Each row is a point on a tangle of strands that fork, close into loops and nearly touch. The rows are in no order.
Points whose rows are less than 63 apart are linked; no others are. Some points are linked to none.
q_799: 10,-29,15,14,-10,14,16,8,6,-21,29,9,21,-10,-3,-5,-2,-2,-14,15,-25,-1,-37,8,0,-15,-16
q_37: -10,1,-16,-10,35,-10,-8,-16,-21,41,-10,-6,-37,16,9,8,0,10,17,-24,5,7,26,-7,12,-7,-2
q_719: -1,11,7,-26,25,-10,2,18,-6,0,-43,4,-20,19,5,-1,-5,-13,-8,-10,-17,11,-4,-2,-6,-13,-10
q_103: 13,-55,15,21,22,11,20,13,11,11,-3,-12,2,10,2,17,3,9,-20,-11,4,17,-13,14,24,-13,-26
q_570: -18,32,-16,-17,10,-7,2,8,-1,-18,18,-39,0,1,4,-4,-16,-3,-5,-4,-2,19,26,8,-32,21,11
q_645: 23,-11,23,3,-24,7,-7,22,26,-33,-28,14,11,-5,-7,9,3,-13,-39,5,12,11,-3,-3,-6,21,-8
q_358: 2,-21,10,36,-16,10,1,6,6,1,45,-26,36,-18,10,8,0,12,-24,3,24,15,-1,28,-1,-4,-6
q_872: 2,-5,-14,0,12,12,9,3,-2,-5,17,-7,-17,6,9,-8,-19,-3,1,7,-24,-7,-15,-2,20,0,-1
q_304: -6,-21,-1,39,-5,6,23,-6,15,6,32,-9,37,-20,-1,2,13,14,14,6,28,-23,-6,21,21,-32,-36
q_403: -13,24,1,1,15,8,3,7,0,-36,2,-25,10,-10,2,-17,4,-13,0,20,14,-11,4,14,8,-6,-27
q_46: 18,-8,4,-5,-25,23,-2,5,-15,2,27,10,10,-6,16,-23,-3,-22,-14,8,-21,6,-27,12,-17,23,36
q_642: -19,3,-16,16,3,-19,8,-18,0,-17,5,7,-21,-8,-2,10,-17,18,-11,6,5,4,-3,-19,20,-15,-16
q_612: -23,31,0,-9,-11,-37,1,6,4,-19,3,-14,21,-2,-12,14,-11,16,-10,-13,-14,20,6,0,-55,-2,10
q_603: -26,-2,-17,17,1,-20,21,-14,-4,6,9,10,-8,-2,3,-3,-7,18,12,9,1,-11,-9,-9,20,-40,-20
q_664: -11,9,9,-23,23,-12,20,-14,-7,-17,0,-14,25,-4,-8,-18,24,2,8,-2,23,5,-6,25,-7,-21,-34
q_960: 10,5,-9,-29,5,14,-7,-4,1,-8,15,-12,-4,3,-8,-13,11,-5,5,1,-2,0,9,10,-5,31,11
q_102: 31,-27,3,3,2,31,-11,0,8,25,-10,8,-17,12,0,1,7,-6,4,-1,1,-7,0,-1,37,16,4
q_530: 23,11,-13,-13,27,49,-18,6,-14,9,-8,-2,-26,4,27,-14,16,-32,-3,7,13,-2,14,17,20,32,-1
q_741: 4,6,9,2,-2,14,-8,16,-12,11,-10,-18,-8,14,12,-4,-22,-19,0,5,-27,-6,0,-8,-2,8,27
q_436: 15,-18,24,-13,-13,-11,-7,7,25,3,-20,7,12,13,-18,23,6,11,-15,-20,4,16,5,-4,-21,6,2
q_134: 32,-25,-7,-20,19,32,-9,-7,1,34,2,4,-23,14,2,2,15,0,7,-12,4,4,10,3,16,37,13
q_913: 4,-9,27,-17,6,-19,-2,28,22,-14,-41,-17,11,14,-16,22,8,3,-17,-12,3,15,16,-11,-20,-5,-12
q_192: 17,-16,-4,20,-30,22,-6,2,-5,10,27,10,10,-19,25,-7,-7,-9,-14,6,-12,7,-38,15,3,5,14
q_48: -17,5,-16,-11,26,-20,-10,-22,-12,38,7,-16,-13,6,-12,-1,11,11,41,-14,15,-8,35,-4,5,1,3
q_943: 4,-11,-5,-9,29,-5,-1,3,-6,41,-12,-15,-33,26,6,20,-17,13,-4,-24,-10,18,22,-17,6,-2,4
q_808: -9,-17,-1,30,-8,-4,21,0,3,13,24,0,17,0,-5,-7,-13,0,39,18,-35,-42,-21,-6,8,-28,4
q_182: 15,-1,-12,-24,-13,15,-17,-3,18,2,-4,10,-30,-5,9,21,-5,8,-14,-15,9,16,25,-12,-11,46,20
q_756: -11,24,2,-8,-4,-25,7,-3,-20,3,-7,12,42,-10,-6,-21,24,-16,14,15,4,-5,-14,20,-22,-15,3
q_441: 22,-2,-14,-19,30,20,-8,-2,-24,26,-19,29,-34,18,17,-12,16,-31,5,-3,-16,2,-2,5,16,15,15
q_912: 2,-25,0,30,-22,6,16,-20,14,-5,42,9,25,-27,-1,7,15,28,-2,7,34,-2,-14,10,14,-15,-28
q_747: -11,10,4,-2,6,-26,13,8,-26,6,-1,14,37,-6,-12,-23,12,-30,34,21,-23,-21,-16,13,-18,-13,22
q_518: 17,18,-20,-18,28,30,-9,-2,-28,8,-1,19,-25,0,21,-24,7,-33,5,11,-8,-4,-6,18,10,26,20
q_453: -9,16,12,-4,18,-1,-3,11,-10,-8,-19,-22,9,6,6,-7,4,-10,-9,3,19,7,15,16,2,-14,-16
q_184: 4,3,10,10,15,20,-7,23,-3,14,-23,-26,-30,24,16,11,-37,-13,2,1,-34,-8,15,-24,13,0,21
q_281: 18,-12,9,-5,3,11,1,18,21,-44,-41,10,-17,-14,1,12,12,-11,-34,8,24,10,17,-2,2,26,-16
q_463: 5,15,-29,-13,16,15,-5,-12,-25,4,27,2,-20,-11,11,-28,4,-20,21,13,-15,-10,0,8,7,27,30
q_448: 4,-14,-1,9,17,7,-3,11,4,18,3,-31,-29,19,4,17,-30,10,1,-9,-17,0,24,-23,18,7,8
q_234: -9,10,-6,-30,32,-13,-15,-19,4,18,-2,-21,-24,5,-23,-3,29,14,36,-32,20,-1,42,-6,-4,9,-9
q_287: -6,-17,7,45,-13,21,-2,13,6,19,32,-36,42,-9,10,9,-13,6,6,8,8,-3,-9,24,2,-21,-11
q_790: 3,-5,-18,8,-28,-5,-8,-22,1,21,-6,49,-8,-7,-5,-4,12,-3,17,12,16,-15,-8,-11,23,13,20
q_322: 5,-7,29,3,-13,-14,6,18,8,-32,-9,1,26,5,-22,6,-6,0,-29,7,-15,6,-12,-4,-27,-5,-11
q_630: -6,13,3,-10,-20,-32,8,-3,10,-18,-1,10,3,1,-8,13,-11,16,-23,-14,-18,27,-15,-8,-40,3,11
q_118: -22,16,9,13,-1,-14,-7,18,-2,-7,-33,-1,-19,15,4,14,-31,-2,-4,1,-13,-8,4,-32,18,-27,-8
q_157: 0,17,12,21,-9,12,-17,28,6,-23,-37,-9,-12,12,11,2,-29,-17,-7,8,-11,-14,0,-27,26,-15,-6
q_581: -28,10,-13,43,-10,-5,1,6,-8,20,32,-22,31,-8,16,9,-23,7,10,9,6,-3,-8,15,2,-25,-4
q_405: -13,40,-24,-17,2,-11,-2,-21,-14,-23,5,14,-12,-21,13,-19,6,-3,-9,3,6,13,-3,3,-14,4,1
q_255: -32,21,-4,10,10,-34,-3,-1,1,-14,-18,5,-32,3,-7,13,-27,17,-9,3,-2,6,15,-30,6,-27,-17
q_515: -6,19,15,-1,-7,-2,-4,17,-19,-2,-14,-6,31,7,-2,-23,2,-30,17,17,-23,-19,-11,10,-21,1,27
q_832: -13,-3,-2,1,11,-4,14,-10,0,0,-4,12,-9,5,-14,-8,6,5,24,13,3,-23,-7,-3,28,-27,-30
q_638: 9,-23,1,21,2,20,0,14,4,5,17,-29,0,5,13,2,-19,5,-6,-1,-17,6,-9,9,13,-2,4
q_107: 9,-21,-15,16,-7,13,-9,-9,3,36,-6,25,-19,3,5,0,9,-1,22,-2,4,-20,-3,-8,40,5,9
q_802: -1,-7,-5,25,-14,16,15,-17,-7,-3,42,-8,37,-29,10,-4,11,16,-15,6,36,14,-12,35,5,-5,-16
q_230: 2,2,-9,-10,-28,-22,-17,-20,15,24,-1,8,-2,-3,-14,17,9,27,6,-25,24,17,14,-13,-15,12,16
q_917: -5,-27,16,22,-11,5,17,-2,12,18,34,-5,40,2,-16,3,3,11,18,11,5,-30,-9,18,-1,-28,-21
q_213: -9,13,-10,-13,-5,1,-9,7,12,-8,16,-32,-9,-4,2,11,-18,8,-9,-8,13,15,40,-5,-23,35,23
q_622: -3,-4,0,1,4,-2,-3,-3,-1,7,-4,-14,2,5,5,11,-4,9,-12,-6,26,16,17,6,3,-4,-3
q_519: 14,-13,-13,-14,-14,11,-12,-11,23,0,22,-18,-21,-2,-8,13,-8,17,-4,-9,10,6,33,-15,-9,48,28
q_378: -15,15,17,20,-25,-19,4,7,2,-12,-19,17,29,13,-19,6,-11,-2,16,22,-5,-30,-12,-19,-6,-29,-11
q_529: 0,-16,7,8,4,11,4,7,17,-5,2,-9,3,11,-16,-2,4,3,18,13,4,-21,-6,-1,25,-16,-17
q_708: 10,-33,-2,17,5,3,8,2,9,11,-4,-3,-12,3,6,18,-6,18,-22,-10,17,16,2,1,28,-4,-12
q_782: 20,-28,35,-2,-27,1,-3,21,20,-14,-14,9,22,4,-9,14,1,0,-39,0,1,15,-4,-3,-31,12,5
q_72: -10,6,8,-16,9,-22,17,-16,0,-11,6,-1,28,-5,-32,-5,25,16,11,-1,8,-3,-4,12,-15,-17,-17
q_873: 9,-5,-5,-1,32,7,17,-30,-17,-27,-20,6,-24,-15,18,-12,10,1,-11,-20,48,13,-1,17,12,-13,-38
q_989: -32,13,-14,20,-16,-22,5,-11,-19,27,26,-11,21,-4,3,11,-17,20,11,3,3,13,-1,3,-10,-20,14
q_311: 17,-5,-7,11,22,46,-21,13,-8,25,-2,-22,-13,4,25,-11,8,-21,13,4,13,-9,15,17,36,12,3
q_87: -8,20,7,-8,25,0,28,2,-11,-36,11,-24,30,-10,0,-19,12,-6,-9,15,7,9,-16,26,-10,-23,-29
q_910: -11,23,5,-17,-5,-32,-11,-4,17,-29,-37,21,-23,-5,-15,20,5,15,-12,-17,7,11,9,-24,-12,-10,-14
q_252: -18,29,4,-12,-4,-19,-4,13,2,-15,-2,-32,4,11,-2,11,-27,4,-3,-8,-22,5,16,-12,-34,5,21
q_28: 21,-5,-8,-28,35,19,4,-20,-16,10,-27,34,-37,8,7,-14,29,-12,3,-5,3,-2,-4,4,20,11,-13
q_992: -3,14,0,-20,0,-21,-21,-14,21,-20,-38,33,-50,-14,-8,26,15,16,-5,-29,16,9,29,-32,-3,9,-16
q_557: 0,24,-26,-28,16,0,-2,-12,-18,-3,29,-15,-11,-7,1,-27,7,-2,12,7,-13,4,10,6,-15,26,20
q_149: -13,26,2,-23,5,-32,5,-3,4,-25,4,-14,21,-4,-18,-2,13,9,2,-11,-7,11,-2,9,-38,-6,-7
q_895: 1,6,-5,12,2,24,-2,14,-9,4,9,-12,-15,0,31,-10,-26,-22,12,12,-43,-15,-19,1,10,3,26
q_778: 12,-10,-4,21,-49,15,-8,2,-4,8,2,42,11,-10,22,0,-9,-11,-18,6,-12,1,-40,-2,5,-1,23
q_364: 8,8,4,-19,-9,3,-1,7,-22,3,9,7,18,0,1,-26,5,-23,7,6,-21,-3,-16,13,-21,17,35
q_444: 5,-22,9,9,-8,2,26,-2,5,-19,39,26,6,-10,-9,-9,-5,7,5,11,-44,-16,-41,-11,10,-22,-13
q_998: -5,20,-1,-28,-17,-42,-2,6,18,-27,-33,18,-16,-2,-11,25,3,11,-16,-29,-11,19,0,-17,-35,2,5
q_540: -13,9,8,-3,-3,-21,-2,-3,2,5,-24,17,6,9,-15,-4,4,2,18,7,-2,-19,-8,-14,3,-24,-9
q_957: 22,0,-2,-29,2,21,-14,4,-3,19,-7,5,-9,12,6,-8,7,-12,0,-8,-9,6,10,3,-10,33,25
q_984: 9,1,16,-28,9,-6,-4,26,24,-34,-47,-1,-11,-2,-6,13,11,-6,-27,-12,8,12,19,-8,-22,15,-15
q_236: -15,-7,-12,10,-14,-10,32,-10,-3,-4,34,20,6,-2,-11,-10,-10,3,28,18,-38,-34,-29,-21,3,-16,4
q_711: 14,4,5,-22,15,9,-20,-23,6,-4,-31,12,-20,-3,-2,-2,35,-2,8,-16,44,-2,22,-1,12,15,-17
q_50: 1,-7,10,21,-2,25,-19,22,16,-12,-19,-16,-7,7,3,-3,-7,-12,5,14,-1,-22,7,-6,32,-7,-12
q_754: -26,46,-25,-7,-6,-21,1,-27,-21,-16,21,15,20,-35,1,-22,16,-6,10,14,15,0,-5,14,-16,-1,6
q_497: 8,4,-4,-21,-3,-10,-16,0,26,-4,-27,13,-37,-2,2,27,3,17,-13,-23,13,15,37,-24,-9,24,2
q_377: 20,-12,5,-11,13,24,1,0,-2,1,-19,20,-14,1,5,-11,24,-9,-2,1,14,-7,-8,9,31,6,-12
q_985: 5,-14,33,-1,-9,-3,15,7,0,-24,18,8,25,6,-24,-6,-4,-1,-10,8,-26,-10,-28,1,-24,-16,-8
q_765: -10,-21,20,22,-12,-2,9,-2,3,16,27,-4,35,13,-21,-3,-1,7,29,8,-17,-36,-10,-4,-7,-15,6
q_222: -8,-4,-12,7,20,11,-5,-1,-10,26,24,-44,-19,15,10,-4,-27,4,12,-7,-14,0,18,-8,8,10,23
q_579: -12,27,-13,6,-19,-17,4,-19,-14,1,15,20,38,-27,-9,-15,25,-9,20,23,24,-10,-9,14,-9,-5,2
q_620: 8,-45,13,18,15,5,19,11,4,3,22,-26,12,10,-1,14,-12,14,-22,-3,-10,20,-14,17,-1,-14,-15
q_370: 8,2,-7,8,10,25,-22,-1,-13,38,-8,-9,-5,-3,17,-9,23,-18,16,-1,42,-3,24,15,26,18,2
q_745: 3,-3,10,14,-43,-7,6,-2,-7,4,-1,35,17,4,4,0,-16,1,-17,1,-24,0,-33,-12,-13,-7,20
q_904: -2,8,3,10,-36,-19,4,-5,1,-13,-7,31,11,-6,1,16,-19,9,-40,-3,-8,28,-18,-11,-20,-2,7
q_995: -1,3,-18,0,-26,-15,-22,-30,2,23,-9,33,-6,-1,-8,2,10,16,11,-11,19,0,13,-18,8,14,23

A fork is a point with three links, a tip a point with one. Leave the first point through the second and follow the links. Name the first fork or tip that comes.
q_405; q_754 | q_630
q_87; q_403 | q_448
q_192; q_46 | q_405
q_184; q_741 | q_612
q_989; q_581 | q_782
q_808; q_765 | q_989

A tip is a point with one link. Name the tips that can be reached along the links from each point below, in the order of the rows.
q_358 | q_989
q_998 | q_234, q_405, q_222
q_557 | q_230, q_370
q_832 | q_378

Name the points in between on the shortest way along the links from the first point to the second, in order.
q_149; q_222 | q_72 q_664 q_87 q_403 q_453 q_622 q_708 q_103 q_620 q_638 q_872 q_895 q_741 q_184 q_448
q_995; q_311 | q_790 q_107 q_102 q_377 q_28 q_441 q_518 q_530
q_236; q_581 | q_808 q_765 q_917 q_304 q_912 q_802 q_358 q_287
q_87; q_747 | q_664 q_72 q_149 q_612 q_630 q_904 q_745 q_778 q_192 q_46 q_364 q_515
